Each row is a point on a landscape with many peaks, with its height.
A climber steps from a point to whichever of its 6 nearest points has the largest rise for the distance, and stops where none of them is higher. Distance is the straight distance between rows; heights are no part of it.
q179 h=62.3: [131 119 137 146 116  56 133 130 105 117 171 154 176 126 163 123 122 145
 144 100  77 136 145 130]
q808 h=64.8: [130 123 150 167 127 147 150 148 147 147 129 146 129 130 141 123 111 123
 149 117 153 148 133 160]
q889 h=41.9: [147  96 153 184 136 157 159 157 134 125 146 179  74 170 159 110  42 139
 198 105 150 183 164 177]
q837 h=70.2: [125 158 103 102 128 115 104 107 138  98 124  95 157 114 125 148 153 131
  90 139 102 113 109 107]
q616 h=56.1: [115 132 125 123 131 134 121 151 109 140 123 115 114 125 130 134 131 134
 124 126 144 136 112 127]
q751 h=44.3: [143 109 158 171 127 142 144 163 145 142 138 184  84 163 150 125  76 132
 173 121 149 156 143 160]
q188 h=29.2: [148  93  93 111 125  21 111 100  92  93 183 125 252 111 141 150 145 142
 129 123  52 129 158  67]
q95 h=66.3: [126 113 122 127 120  88 135 125 115 134 153 136 168 122 140 122 129 138
 129 134  98 147 154 135]
q232 h=70.7: [117 112 129 142 121 118 135 147 112 137 152 134 139 112 134 126 112 134
 134 142 131 156 141 124]
q219 h=72.6: [110 129  98  92 115  65 104 103 101 108 141 105 184 135 125 166 181 125
 104 135  76 105 132  69]
q290 h=62.7: [120 126 127 135 138 147 126 145 122 139 120 119 116 119 133 131 124 127
 131 112 156 131 116 150]
q568 h=51.4: [135 148  83  61 106  98 101  74 124 105 133  94 206 113 102 164 206 128
  87 140 101  90 116  57]
q628 h=46.8: [137 113 153 172 127 146 148 166 145 142 128 183  73 161 146 122  71 124
 170 123 152 150 139 169]
q366 h=71.6: [111 129 103 100 119  77 107 107 101 100 149 112 170 136 128 169 177 123
  98 138  80 105 130  79]
q315 h=71.5: [137 158  94  64 138 124  99  90 135  96 112  93 135  96 103 130 187 117
  74 144 117  98  87 106]
q998 h=51.7: [129 123 156 163 144 199 159 136 152 146  94 130  59 127 116 115  64 112
 146 127 193 156 130 171]
q499 h=43.2: [144  90 162 228 149 152 181 160 142 129 132 170  71 178 165  98  21 139
 204 103 146 195 175 186]
q695 h=45.2: [138 113 153 187 142 157 169 161 136 132 116 181  63 170 135 102  45 124
 171 116 171 162 136 192]
q559 h=53.5: [123 151 155 135 135 214 125 151 167 147  75 117  31 127 106  95 105 109
 130 142 185 114  92 153]
q612 h=12.7: [131 159 108  54 150 132 100  83 139 104 109  89 130  98  90 125 188 115
  58 154 130  84  83 100]
q347 h=40.8: [142 105 147 195 146 161 174 151 136 135 118 177  64 178 149  93  40 131
 184 108 169 174 139 195]
q386 h=48.8: [146 104  95  96 125  36  95 101  93  92 161 117 237 129 143 147 172 130
 118 127  68 132 129  63]
q770 h=67.8: [116 139  84  87 104  72 105  86 114 107 139  97 201 124 110 166 188 124
 102 141  85 101 132  66]
q810 h=39.3: [134 139 162 148 147 218 145 135 158 158  68 115  35 137 119  96  86 119
 138 122 204 131 100 171]
q907 h=12.4: [126 132 127 109 130  96 117 107 110 124 137 109 169 132 136 136 139 142
 100 135 106 134 132 126]
q595 h=47.2: [151  77 146 186 124 130 153 142 121 146 165 171 114 167 145 117  79 139
 194  98 132 159 175 154]
q827 h=55.4: [125 119 144 167 128 161 148 157 154 143 110 164  68 141 125 126  76 113
 151 130 167 149 146 180]
q938 h=49.9: [132 115 158 191 146 161 175 148 136 142 106 177  60 167 127 101  50 123
 161 119 179 155 132 191]
q139 h=69.5: [122 113 101  93 115  57 103 110  91 111 141 119 179 135 141 163 175 119
 116 130  74 115 130  76]
q282 h=53.1: [113 158 154 130 134 222 134 142 166 151  74 110  25 122  99  86 107  95
 124 144 192 107  86 162]
q42 h=55.3: [129 120 130 145 124  55 133 120 106 102 174 150 184 119 175 136 117 140
 146 100  77 131 145 120]
q996 h=65.1: [118 121 122 128 118 119 131 139 111 143 142 127 138 115 134 131 123 136
 130 145 126 154 136 120]
q431 h=61.3: [132 141 160 133 129 190 123 145 148 154  90 121  97 136 110 119 120 128
 122 126 162 114 136 164]
q285 h=53.0: [134 147 163 137 136 208 123 153 160 148  77 119  36 125 109 103  96 118
 133 140 191 117 103 150]
q117 h=68.0: [120 119 137 155 129 134 140 150 121 129 158 143 134 121 136 127  99 130
 143 126 143 149 130 133]
q656 h=34.9: [142 158  98  48 113  95  96  79 133 103 122  93 197 102 101 163 219 128
  74 143 110  78  89  50]
q673 h=72.5: [116 112 128 138 118 101 133 135 115 137 158 144 145 119 132 124 110 138
 136 139 112 150 154 129]
q454 h=58.1: [124 146  73  74 101  82 100  81 122 100 143  94 216 115 100 162 198 125
  90 136  87  95 122  63]
q67 h=60.9: [124 108 110 121 126  56 124 116  97 104 180 136 183 108 171 150 136 125
 138 119  69 136 137  94]
q266 h=42.2: [144  93  94 123 111  28 118 105  90 101 183 139 237 114 145 147 138 136
 135 120  38 129 164  64]
q574 h=70.3: [129 150  93  83 111 112 112  97 123  91 133  97 156 112 120 165 188 126
  87 147  93 108 115  76]
q944 h=63.6: [140 155  95  64 109 111 104  91 121 100 125  99 168 107 113 165 208 123
  87 149  92 103 112  63]
q605 h=42.0: [126 168 113  35 117  97  90  79 146 102  93  86 173  90  93 155 236 108
  67 151 120  69  90  56]
q10 h=55.6: [129 107 111 134 118  50 124 121  90 105 187 146 191 108 168 155 127 137
 145 117  55 134 148  72]
q136 h=67.0: [130 102 125 156 116  73 128 153 102 125 172 168 141 132 146 115 100 147
 160 112 109 144 160 132]
q698 h=42.6: [138 131 166 155 149 215 148 137 157 153  74 122  42 137 122 100  81 123
 137 123 204 145 107 171]
q831 h=52.5: [130 122 170 193 148 203 179 137 168 158  87 148  54 147 117 107  59 124
 146 123 194 156 131 180]
q65 h=70.5: [128 155  89  90 121 116 109  97 133  89 133  94 147 104 122 156 176 128
  90 145  98 111 109  87]
q195 h=55.8: [145 152  91  57 113 114 104  94 125  95 119  96 156  99 111 163 207 124
  86 153 101  97 101  70]
q575 h=57.9: [127 114  90  98 120  41  90 101 102 101 146 112 221 135 136 153 180 128
 113 123  79 117 123  64]
q688 h=54.7: [127 151 156 132 126 210 123 154 166 149  75 117  44 123 109  98 109 116
 126 151 179 113 105 150]
q418 h=69.8: [116 139  89  88 103  82 107  90 120 104 138  98 189 126 111 168 188 121
  94 137  80 100 132  64]
q148 h=60.4: [132 102  99 107 120  51 111 112  89 111 164 128 195 120 159 152 161 122
 136 133  65 136 139  71]
q629 h=44.1: [138 137 162 146 141 214 137 142 150 150  77 114  37 133 116 105  82 122
 140 131 198 135 103 162]
q246 h=60.6: [134 118 149 142 134 189 140 145 145 154  96 133  59 131 109 123  85 119
 139 139 178 143 141 171]
q138 h=50.9: [137 147 165 133 133 200 120 145 162 157  84 116  88 136 104 108 121 126
 119 142 159 108 124 154]
q809 h=67.1: [133 113 146 145 123 174 141 149 149 161  98 142  77 132 118 124 103 119
 141 137 163 139 151 177]
q473 h=39.7: [141 110 152 175 135 152 153 166 137 133 128 185  68 167 150 119  57 130
 177 117 157 167 141 178]
q313 h=63.0: [123 110 146 167 129 117 144 151 110 124 171 160 137 141 139 121  87 137
 157 109 140 142 142 139]
q646 h=63.7: [135 123 153 138 122 188 126 149 146 161  88 128  80 134 114 127 109 125
 132 138 167 134 142 168]
q483 h=76.1: [122 110 130 147 113  71 136 140 115 133 163 159 156 123 150 113 118 142
 142 128  95 140 157 134]
q134 h=72.8: [132 107 126 156 110  61 129 144 108 128 165 169 151 128 149 116 112 151
 153 112  91 141 156 133]
q913 h=69.3: [113 116 131 152 127 120 143 151 118 132 161 141 137 116 133 129 103 137
 141 132 133 149 135 131]
q62 h=60.7: [117 157 103  85 127 136 126  99 140 134  98 100 135 107  95 111 173 125
  98 137 119 105 106 112]
q921 h=54.9: [130 110 117 143 125  51 126 122  89  98 188 149 188 112 171 147 117 139
 151 105  59 131 146  84]
q469 h=45.6: [144 127 169 166 147 220 162 137 168 169  69 123  37 141 124  95  85 123
 148 120 209 150 111 182]
q48 h=64.3: [144 106 135 155 113  54 125 138 107 121 164 168 166 133 164 119 110 160
 158 101  81 145 159 124]
q429 h=76.0: [121 116 108 120 131  65 127 112  99 105 170 136 177 109 166 142 137 124
 140 112  76 138 140 117]
q718 h=40.5: [142 148  92  55 109  99  98  80 126  99 130  97 207 105  98 163 210 131
  84 144 104  87  98  52]
q526 h=68.3: [115 156 129  97 140 189 132 125 145 133 116  91  98 104  96 118 160 124
 105 143 146 104 108 126]
q439 h=71.0: [118 143 106  96 121 104 104 107 117  89 143  99 161 120 127 163 170 129
  88 143  85 107 123  85]
q908 h=59.2: [106 150 115 115 122 132 120 134 129 140 105 108 111 115 108 124 151 139
 111 131 122 113 113 108]
q872 h=70.1: [113 120 104  94 122  70 107 110  96 106 148 113 170 140 138 162 173 122
 109 132  86 111 130  91]
q779 h=66.8: [130 120 143 147 131 162 143 145 142 156 105 135 113 132 131 127 118 117
 143 118 159 139 136 175]
q743 h=59.8: [121 109 103 105 127  63 117 111  91 106 169 127 171 113 160 154 153 117
 130 125  76 134 134 103]
q592 h=53.3: [134 125 155 148 137 206 138 143 143 151  88 125  48 124 114 114  77 116
 136 138 192 143 123 164]
q849 h=69.7: [129 142 171 145 146 213 139 140 161 155  72 114  31 139 117  92  89 107
 134 119 204 122  91 171]
q607 h=69.4: [117 116 137 161 128 110 143 152 107 124 170 154 134 131 133 117  88 135
 150 121 131 140 144 128]
q351 h=49.0: [146 155  98  53 112 109 102  90 126 100 112 102 168 102 110 163 216 123
  85 147 105  92  98  64]
q198 h=22.5: [118 160 145 118 139 184 126 134 151 136 110 104 104 122 103 113 133 128
 109 121 157  93 116 146]
q303 h=55.2: [113 140 136 127 140 163 123 142 123 137 112 110 113 129 118 126 132 127
 121 113 155 109 116 156]
q895 h=66.9: [115 156 109  89 125 152 131 114 138 139 103  98 111 109  93 114 173 128
 101 143 127 107 115 111]
q308 h=49.1: [137  99 100 112 115  39 113 111  93 112 174 136 217 114 153 147 153 138
 142 132  52 136 147  60]
q819 h=3.2: [130 161 112  58 148 136 108  84 139 121  98  93 132 102  86 111 180 119
  72 148 133  90  93 102]
q262 h=47.1: [105 156 135 114 137 173 125 134 140 132 115  98 102 113 106 122 143 126
 108 126 144  95 114 137]
q177 h=64.4: [125 119 126 130 116 102 128 130 110 142 149 133 157 119 137 128 122 143
 127 143 111 151 150 131]
q903 h=59.9: [137 134 163 135 128 201 122 154 151 154  84 124  58 133 111 115  99 128
 128 144 170 125 126 158]
q824 h=56.7: [134 104  96 100 125  40 104 108  92 114 151 125 217 128 147 152 170 129
 126 131  69 131 132  63]
q771 h=58.5: [135 112 151 173 124 148 154 157 156 149 121 168  98 144 139 125  99 117
 151 129 154 146 141 173]
q408 h=51.5: [124 114 155 182 140 172 168 153 149 140 109 163  59 152 119 111  53 115
 151 122 178 151 132 190]
q76 h=53.4: [132  96 100 119 120  50 119 113  93 111 176 140 202 109 155 155 148 129
 141 132  52 138 145  59]
q533 h=68.2: [116 126  90  92 115  54 100 101 113 104 137 106 203 138 123 160 186 117
 103 128  84 102 126  69]
q975 h=59.5: [127 116 124 140 126  61 131 120 108 107 175 146 184 115 170 129 126 138
 143 105  76 130 144 123]
q87 h=71.3: [117 114 137 157 122 102 137 155 108 124 173 155 135 129 138 119  89 138
 148 119 128 144 146 132]
q63 h=44.9: [154  97 152 177 125 151 144 159 136 145 152 182  88 170 152 125  65 140
 185 112 144 164 157 164]
q59 h=68.5: [117 116 122 140 128 127 131 147 114 141 143 130 133 111 133 134 116 137
 136 138 141 154 130 126]
q339 h=37.9: [122 149 119 122 124 112 118 130 125 137 107 110 143 127 125 130 145 150
 107 138 115 128 112 116]
q871 h=42.8: [127 159  97  70 137 130 115  91 143 121 102  95 138 105  96 116 170 122
  88 142 122 102 100 116]
q937 h=40.9: [145  84 139 188 132 107 154 142  97 125 165 167 138 153 147 114  75 142
 190  88 134 155 165 154]
q886 h=46.3: [143  77 150 191 129 140 152 152 136 139 167 173  95 169 151 127  52 138
 202 102 135 174 181 161]
q767 h=32.4: [131 135 170 153 150 223 154 135 165 166  61 118  25 144 114  80  95 113
 136 116 212 124 102 181]
q909 h=45.9: [129 141 162 142 144 215 131 145 155 152  74 119  32 131 116 100  83 116
 136 128 195 123  96 162]
q32 h=47.6: [135  95 122 161 120  78 128 156  96 120 176 172 133 141 145 117  85 151
 174  99 116 153 160 140]
q615 h=65.7: [125 123 141 162 134 139 149 149 131 136 146 140 133 122 145 124 109 123
 147 122 153 151 126 147]
q822 h=55.5: [147 113 132 153 123  54 129 127  99 110 173 160 179 129 172 129 114 152
 156  95  76 137 150 123]
q3 h=73.7: [124 118 152 171 130 148 149 160 149 137 118 181  65 151 136 124  64 117
 161 125 163 152 136 179]
q157 h=69.6: [125 162  95  91 132 116 108  97 142 100 116  94 150 108 117 137 165 131
  85 135 105 108 104 112]
q402 h=59.3: [125 116 114 135 125  58 130 122 102  99 183 144 180 112 172 139 128 133
 145 107  71 136 138 106]
q392 h=48.3: [120 161 134 110 141 198 129 129 157 127 114  94 101 111 102 112 150 125
 108 135 155  95 113 141]
q29 h=45.8: [141 156  99  57 133 116 100  95 129  94 117  98 128 100 105 143 203 114
  74 149 111  93  90  90]
q81 h=74.0: [114 111 128 151 114  89 133 148 106 129 166 159 134 126 135 118 100 142
 146 130 113 146 156 133]
q172 h=52.3: [140 108 156 182 123 141 146 153 143 151 144 173 110 162 152 120  89 132
 163 116 144 145 147 152]
q817 h=25.6: [126 166 144 112 136 204 123 134 168 136 101  98 100 114 101 107 135 120
 112 136 158 100 110 150]
q256 h=37.1: [149 104 151 195 141 159 175 151 137 127 125 179  69 172 156  95  40 131
 192 108 161 184 146 190]
q692 h=53.2: [126 122 159 179 144 189 168 140 152 147  99 148  60 139 117 114  58 114
 149 131 193 151 134 175]
q667 h=63.2: [108 151 112 109 120 130 124 125 134 142  96 102 115 116 103 117 159 135
 107 133 118 112 114 110]
q880 h=71.9: [136 157 104  48 128 111  98  91 129  92 106  95 135  96 103 149 214 114
  64 156 113  77  88  79]
q244 h=64.0: [125 121 136 154 135 151 140 144 131 143 125 132 130 124 142 126 119 118
 144 110 158 142 125 159]
q853 h=42.1: [148  93 154 195 137 159 170 154 136 119 138 170  72 170 161 105  32 132
 200 106 153 190 166 183]
q466 h=57.1: [138 127 155 137 134 206 126 148 142 153  88 124  52 131 113 114  87 126
 132 143 183 135 127 160]
q365 h=52.9: [105 137 124 118 131 145 121 146 118 143 116 110 102 124 115 128 139 136
 115 123 140 122 110 123]
q586 h=45.0: [141  94 150 194 135 146 162 157 137 126 151 176  76 172 156 122  39 138
 203 102 137 188 181 171]
q150 h=17.0: [129 131 127 116 126 108 119 128 114 141 127 120 151 129 129 131 134 148
 112 142 116 146 135 122]
q83 h=57.5: [139 143 164 134 125 204 119 156 155 152  78 125  56 134 109 107 103 127
 128 147 172 117 118 151]
q176 h=56.6: [122 121 152 164 135 179 153 147 153 143 103 149  61 131 120 120  63 107
 145 133 175 148 145 177]
q355 h=67.7: [117 158 130  78 141 192 130 125 141 132 112  93  93 100  95 117 176 123
  98 152 147 104  96 115]
q684 h=64.1: [124 126 135 134 138 155 128 144 125 143 111 121 115 128 132 129 132 118
 137 109 159 124 119 161]
q397 h=31.0: [124 122 124 115 129  86 125 107 104 118 152 119 173 129 142 133 136 130
 120 127  96 139 147 137]
q142 h=46.6: [149  84 144 189 124 127 151 139 114 141 166 168 131 166 144 112  86 141
 182  96 138 152 165 156]
q125 h=52.7: [135 132 161 140 141 206 127 144 147 151  80 124  44 132 113 116  85 122
 135 140 186 134 111 160]
q174 h=63.3: [136 132 153 134 130 179 124 140 147 159  93 120  99 139 110 120 118 124
 123 127 164 114 136 163]
q954 h=59.7: [134 106 100 100 120  42 105 107  96 109 153 121 213 127 146 152 175 126
 123 131  68 130 129  68]
q164 h=63.9: [116 142  82  83 104  70  99  83 122  99 140  99 211 128 107 161 194 121
  98 136  85  97 128  62]
q911 h=65.6: [113 155 107 110 125 122 117 122 135 131  98 102 134 118 107 119 162 141
 102 133 112 114 111 111]
q910 h=61.1: [116 133 128 127 140 150 127 144 120 138 113 115 109 125 123 127 131 126
 126 111 156 115 114 152]
q703 h=52.8: [142 109 156 184 127 135 151 151 135 144 151 173 129 160 146 119  90 135
 166 116 144 146 141 151]
q681 h=69.2: [120 147 111 104 127 107 104 105 118  99 137  97 165 131 133 150 151 136
  90 134  98 115 119 110]
q114 h=61.9: [123 117 120 133 127  67 135 114 111 115 167 142 178 113 162 127 130 131
 138 112  82 140 147 135]
q956 h=67.3: [112 159 104 100 125 130 123 114 143 136  97 102 131 114 106 116 166 130
 102 136 116 111 112 113]
q826 h=69.9: [124 163 102  98 128 116 111  99 143 104 106  94 150 112 117 127 161 133
  96 128 106 114 106 110]
q596 h=52.6: [137 159  90  71 132 121 108  88 141 103 114  93 140  97 111 128 179 124
  84 140 112 105  96 110]
q794 h=51.8: [107 140 132 120 141 155 126 147 124 136 112 106 106 124 114 125 139 125
 114 113 150 107 111 143]
q516 h=58.9: [132 117 153 181 130 139 149 149 143 144 143 159 132 140 150 120 101 129
 156 113 146 148 137 154]
q614 h=74.4: [132 146  92  77 105 100 112  88 120 103 136  95 181 111 109 169 194 128
  97 147  90 100 125  67]
q798 h=76.8: [131 113 143 154 127 165 142 153 156 158 109 150  76 129 123 129  94 110
 145 137 161 137 148 176]
q851 h=63.4: [119 163 133 100 146 196 131 125 160 126 113  89  99 105  98 116 153 123
 103 140 151 102 104 135]
q972 h=60.5: [127 113 151 178 128 128 151 149 120 134 167 159 141 141 142 121  86 134
 158 109 144 143 136 137]
q843 h=71.1: [109 136 106 100 124  93 104 108 112  94 150 103 161 131 133 163 165 129
  96 139  83 111 127  95]
q428 h=52.2: [130 105 141 169 131 104 143 151  98 119 172 164 133 144 140 109  80 142
 161 105 138 142 146 142]
q846 h=73.5: [120 159 104 108 127 114 115 108 141 120 101  99 148 110 115 124 158 137
  94 137 107 119 112 115]
q465 h=51.3: [133  95 100 133 110  36 121 116  86 110 183 146 216 112 155 149 126 141
 141 124  40 127 161  60]
q146 h=55.9: [122 170 144 100 146 207 126 131 167 129 110  90  97 103 101 105 150 120
 108 140 160 100  98 142]
q800 h=62.4: [125 114 145 162 121 155 145 156 156 156 112 159  81 134 133 130  98 113
 149 131 157 139 147 175]
q441 h=67.5: [116 116 141 162 128 124 145 149 118 125 165 150 135 126 136 124  93 127
 147 124 141 146 138 135]
q873 h=65.5: [121 120 124 138 135 140 137 149 124 139 131 126 126 116 141 132 117 129
 136 122 151 149 122 139]
q2 h=72.7: [106 148 120 110 127 151 123 135 131 139 110 103  98 115 104 127 153 130
 106 131 132 104 110 115]
q806 h=64.9: [128 108  98 102 121  51 107 112  93 114 155 129 194 129 148 156 171 124
 126 127  74 130 133  71]
q728 h=52.4: [126 118 167 190 147 187 179 143 156 157  94 165  57 157 119 102  52 123
 148 126 186 151 133 188]
q546 h=70.0: [115 117 126 136 120 109 135 137 115 145 152 133 144 115 132 128 119 137
 133 145 118 153 146 124]
q319 h=72.0: [131 115 145 167 125 150 145 151 154 154 115 149 110 131 139 128 117 118
 149 123 155 143 138 169]
q577 h=62.0: [124 114  94  98 119  45 100 104 100 112 148 115 208 135 135 157 180 126
 117 129  78 117 127  64]
q820 h=64.5: [137 128 149 136 126 176 126 138 142 160  96 123 100 137 116 124 118 124
 126 125 165 116 136 170]
q271 h=62.2: [127 135 144 131 140 170 122 143 137 145 101 119 109 136 119 122 131 122
 120 113 158 108 126 166]
q416 h=68.4: [126 160 100  95 131 125 116 101 149 119 104  96 145 105 106 119 163 131
  96 136 113 111 106 111]
q275 h=40.4: [147 100  98 108 122  31 107 101  97 104 169 126 234 116 146 148 158 133
 133 129  62 136 144  67]
q267 h=20.2: [122 139 123 117 124 114 114 131 118 143 118 112 144 127 129 127 144 150
 110 138 117 136 123 115]
q550 h=62.1: [108 158 126 104 138 180 130 135 141 130 118  95  97 108  96 118 148 125
 107 130 144  94 112 128]
q353 h=50.6: [138 110 158 179 123 142 147 159 148 146 136 180 102 156 153 124  90 131
 164 121 150 148 138 162]
q255 h=62.6: [132 114 147 175 125 140 152 151 153 150 128 159 117 142 146 123 104 118
 156 118 148 143 137 160]
q497 h=62.5: [119 128 129 130 133 142 128 149 116 140 125 117 119 121 134 130 128 132
 133 119 150 141 113 144]
q865 h=70.8: [123 156  97  99 122 115 107 101 133  90 132  91 152 109 122 156 166 131
  90 138  91 113 115  93]
q20 h=48.7: [152  94 153 190 122 136 150 146 126 145 156 177 119 170 148 113  76 138
 179 102 142 148 157 153]
q121 h=67.2: [119 163 126  68 134 176 131 107 135 148 100  95 108 108  81 112 184 125
  90 161 139 106 104 103]
q997 h=70.4: [129 117 128 141 121  70 136 124 111 121 163 146 173 122 150 121 128 135
 142 116  89 135 155 137]
q838 h=68.1: [119 107 131 156 119  91 132 154  98 124 171 166 131 136 137 115  91 141
 155 111 116 143 154 132]
q604 h=66.7: [115 110 107  98 128  70 110 112  90 106 161 120 173 129 147 160 161 121
 113 129  79 122 133  96]
q942 h=46.9: [153  90 147 184 123 145 145 151 130 146 158 179 104 172 152 122  74 141
 189 111 137 162 165 160]
q720 h=71.2: [112 130  93  92 109  67 107 100 109 107 143 105 190 132 122 158 184 117
  99 134  76  99 135  69]
q984 h=51.1: [135 162 106  45 110 103  94  88 136  98 101  98 162  99 106 158 228 114
  74 149 114  77  95  59]
q448 h=50.7: [132 115 154 177 136 157 156 159 144 129 117 179  64 155 134 111  57 119
 160 118 169 151 134 189]
q589 h=62.8: [120 157 114 114 128 117 113 117 132 126 109 102 154 124 121 125 147 144
  99 130 111 123 114 112]
q505 h=49.8: [139 124 160 162 144 205 152 139 151 154  86 127  52 132 119 108  71 120
 140 128 200 153 121 172]
q357 h=51.9: [135 122 166 171 149 210 168 134 156 159  83 130  55 137 119 106  71 116
 147 128 199 154 124 177]
q874 h=48.9: [118 134 117 105 136  96 109 106 106 105 149 108 170 138 141 150 140 137
  99 128  99 121 126 114]
q947 h=66.0: [119 118 128 149 136 144 141 146 126 133 140 131 133 115 140 130 114 126
 144 119 152 153 124 142]
q735 h=75.4: [122 148 171 144 143 228 146 128 173 162  64 114  24 146 109  81  95 101
 133 124 209 112  93 178]
q639 h=71.8: [112 133  99  96 111  78 107 104 109 103 145 109 175 131 124 165 181 124
  98 141  75  98 131  75]
q941 h=73.3: [140 156 105  50 121 109  96  88 127  94 109 101 149 100 108 156 220 116
  75 156 108  82  92  71]
q350 h=54.8: [113 126 115  99 136  84 109 104  98 105 154 111 171 127 144 157 146 132
 105 128  94 122 131 116]
q427 h=72.3: [123 113 125 136 118  75 135 120 114 127 158 145 164 121 144 123 128 134
 135 126  90 138 158 137]
q755 h=58.2: [121 127  84  98 118  35  91  99 111  98 147 105 225 132 125 152 183 124
 108 122  78 107 115  65]
q242 h=64.2: [131 117 149 151 128 183 137 151 145 154 100 143  69 129 114 127  84 118
 140 140 167 143 147 173]
q624 h=22.4: [128 159 101  67 142 139 114  88 137 123 102  90 136  98  88 112 182 122
  83 147 129  97  99 113]
q488 h=54.4: [137 102  95 107 118  48 114 108  92 114 163 130 213 115 154 151 160 131
 133 132  59 142 139  64]
q704 h=61.2: [117 123 123 131 129 128 126 148 109 144 138 119 129 119 138 134 126 139
 132 135 136 150 121 125]
q304 h=60.8: [116 108 106 111 127  59 122 119  91 105 177 134 182 112 167 154 147 121
 135 116  76 135 134  98]
q297 h=59.1: [127 101 138 161 121  93 140 153 102 121 173 163 136 137 138 115  82 140
 161 107 128 143 150 140]
q981 h=38.5: [148 101 152 183 135 157 157 154 135 131 136 183  75 170 158 115  46 135
 195 113 153 178 155 173]
q400 h=58.0: [102 143 125 113 135 152 123 140 129 133 112 106 100 120 104 127 148 130
 111 122 142 104 108 127]
q449 h=56.4: [139 114 157 180 125 137 149 157 146 148 139 166 115 155 149 121  99 126
 156 114 147 144 140 155]
q129 h=41.4: [113 130 117 123 131 127 116 145 117 146 108 115 121 123 124 131 142 144
 118 134 130 129 112 119]
q632 h=48.6: [149 100 158 180 123 145 145 157 142 147 140 185  99 167 153 124  89 136
 170 120 143 152 147 156]
q669 h=41.5: [138  97 128 167 125  94 137 147  90 122 172 163 134 145 141 112  80 144
 176  96 128 149 158 145]
q277 h=56.0: [142 158  94  66 135 120 104  94 133  93 119  95 139  96 110 145 193 120
  80 142 108  99  95  99]
q23 h=67.9: [141 153  91  75 126 120 108  99 128  88 127  92 139 102 122 154 191 122
  85 145 102 105  99  89]
q51 h=61.6: [137 124 158 142 128 193 128 148 144 162  88 124  63 131 114 121  96 120
 131 141 174 130 138 163]
q60 h=35.0: [133 160 156 126 129 205 122 145 177 147  78 106  85 124 100  99 132 121
 120 145 157 105 115 147]
q948 h=48.5: [137 103 155 191 145 170 183 149 140 152 108 180  56 182 129  92  47 129
 167 111 177 160 137 197]
q251 h=62.9: [120 118  90  98 114  45  99 101 101 105 140 111 214 134 128 154 181 124
 107 128  78 109 126  68]
q425 h=65.0: [109 134  85  91 107  61  99  90 115 103 139 101 214 128 116 160 186 115
 102 128  84  96 127  68]
q867 h=67.6: [116 159 121  79 133 174 132 111 137 143 105  96 103 101  86 114 182 129
  97 152 134 102 110 109]
q821 h=14.8: [126 131 128 117 123 103 119 119 107 137 132 119 165 129 135 134 131 143
 114 141 106 145 141 128]
q140 h=49.7: [120 149 163 138 142 218 137 140 167 149  71 115  28 134 110  90  94 101
 133 125 204 116  88 164]
q45 h=78.1: [126 125 130 125 121 110 124 131 108 137 138 126 155 125 134 127 131 145
 121 141 116 147 144 130]
q478 h=27.9: [123 142 126 115 131 107 109 112 120 124 120 106 163 134 132 137 142 149
 102 136 104 129 121 119]
q168 h=65.8: [135 125 143 141 129 166 131 140 137 155 102 128 110 134 125 122 126 121
 130 113 166 127 134 177]
q517 h=63.8: [124 161 120  68 134 162 124  94 138 143  99  99 114 108  79 110 179 124
  90 155 136 101 106 102]
q306 h=49.4: [145 104 159 182 128 132 152 145 124 144 160 172 128 162 147 114  85 138
 168 108 145 141 154 150]
q93 h=30.7: [134 154 102  56 145 123  97  84 132  95 112  91 128  98  99 134 196 114
  69 154 122  84  87 100]
q455 h=76.2: [138 100 130 156 109  61 121 146 102 132 171 174 150 135 156 114 109 159
 162 110  92 149 162 134]
q407 h=55.7: [127 116 124 125 127  77 131 110 112 119 157 134 177 124 153 130 134 130
 126 123  92 142 156 139]
q135 h=27.2: [125 153 152 125 137 186 124 134 151 137 101 102 107 130 105 119 128 128
 112 123 159 103 116 150]
q130 h=70.6: [110 126 104  94 125  81 109 108  95 100 154 107 164 136 137 162 163 127
 101 136  86 111 131  94]
q786 h=32.9: [133 156  93  61 140 126 107  85 135 109 109  94 139 100 100 126 180 117
  79 143 118  95  91 106]
q464 h=55.1: [138 113 158 180 126 136 151 150 140 142 145 166 130 150 146 121  96 133
 158 114 146 142 137 149]
q679 h=40.7: [125 146 154 127 138 186 125 140 149 143  99 107 104 134 109 114 128 129
 117 121 157 100 126 159]
q239 h=65.4: [123 154 116 111 131 105 111 106 129 111 121 101 164 123 129 137 146 139
  93 134 101 118 116 113]
q390 h=53.7: [129 159 156 127 123 211 120 159 170 154  72 117  48 120 106  97 122 110
 125 149 166 111 106 147]
q881 h=74.6: [118 115 107 102 132  73 119 106  91 106 165 121 175 120 156 147 146 121
 123 122  89 131 136 118]
q650 h=37.8: [131 168 148 112 136 214 123 138 180 148  80 103  93 113 106  95 149 112
 116 150 162 105 102 155]

Call two points neighbours if one is among the 6 nearest of the other. Go from one point of each pair to the other, from neighbour to neighbour, staying as high as possible. Name the lowest point that can't be avoided.
q455, q941 -> q114
q798, q319 -> q646
q45, q735 -> q282
q526, q315 -> q277
q846, q526 -> q895
q3, q45 -> q827
q526, q941 -> q944
q846, q429 -> q604
q319, q455 -> q808
q846, q219 -> q826
q483, q45 -> q546
q219, q614 -> q574

Where does a climber stop that starts at each point below?
q910 -> q319
q266 -> q429
q271 -> q319
q63 -> q319
q559 -> q798
q938 -> q798
q347 -> q798
q76 -> q219
q704 -> q483
q469 -> q798

Two climbers start at each pair of points below. Name the first point that both come to, or write never.
q172, q313 -> never
q831, q592 -> q798
q954, q488 -> q806
q308, q386 -> q806
q135, q303 -> q168
q142, q751 -> q319
q942, q353 -> q319
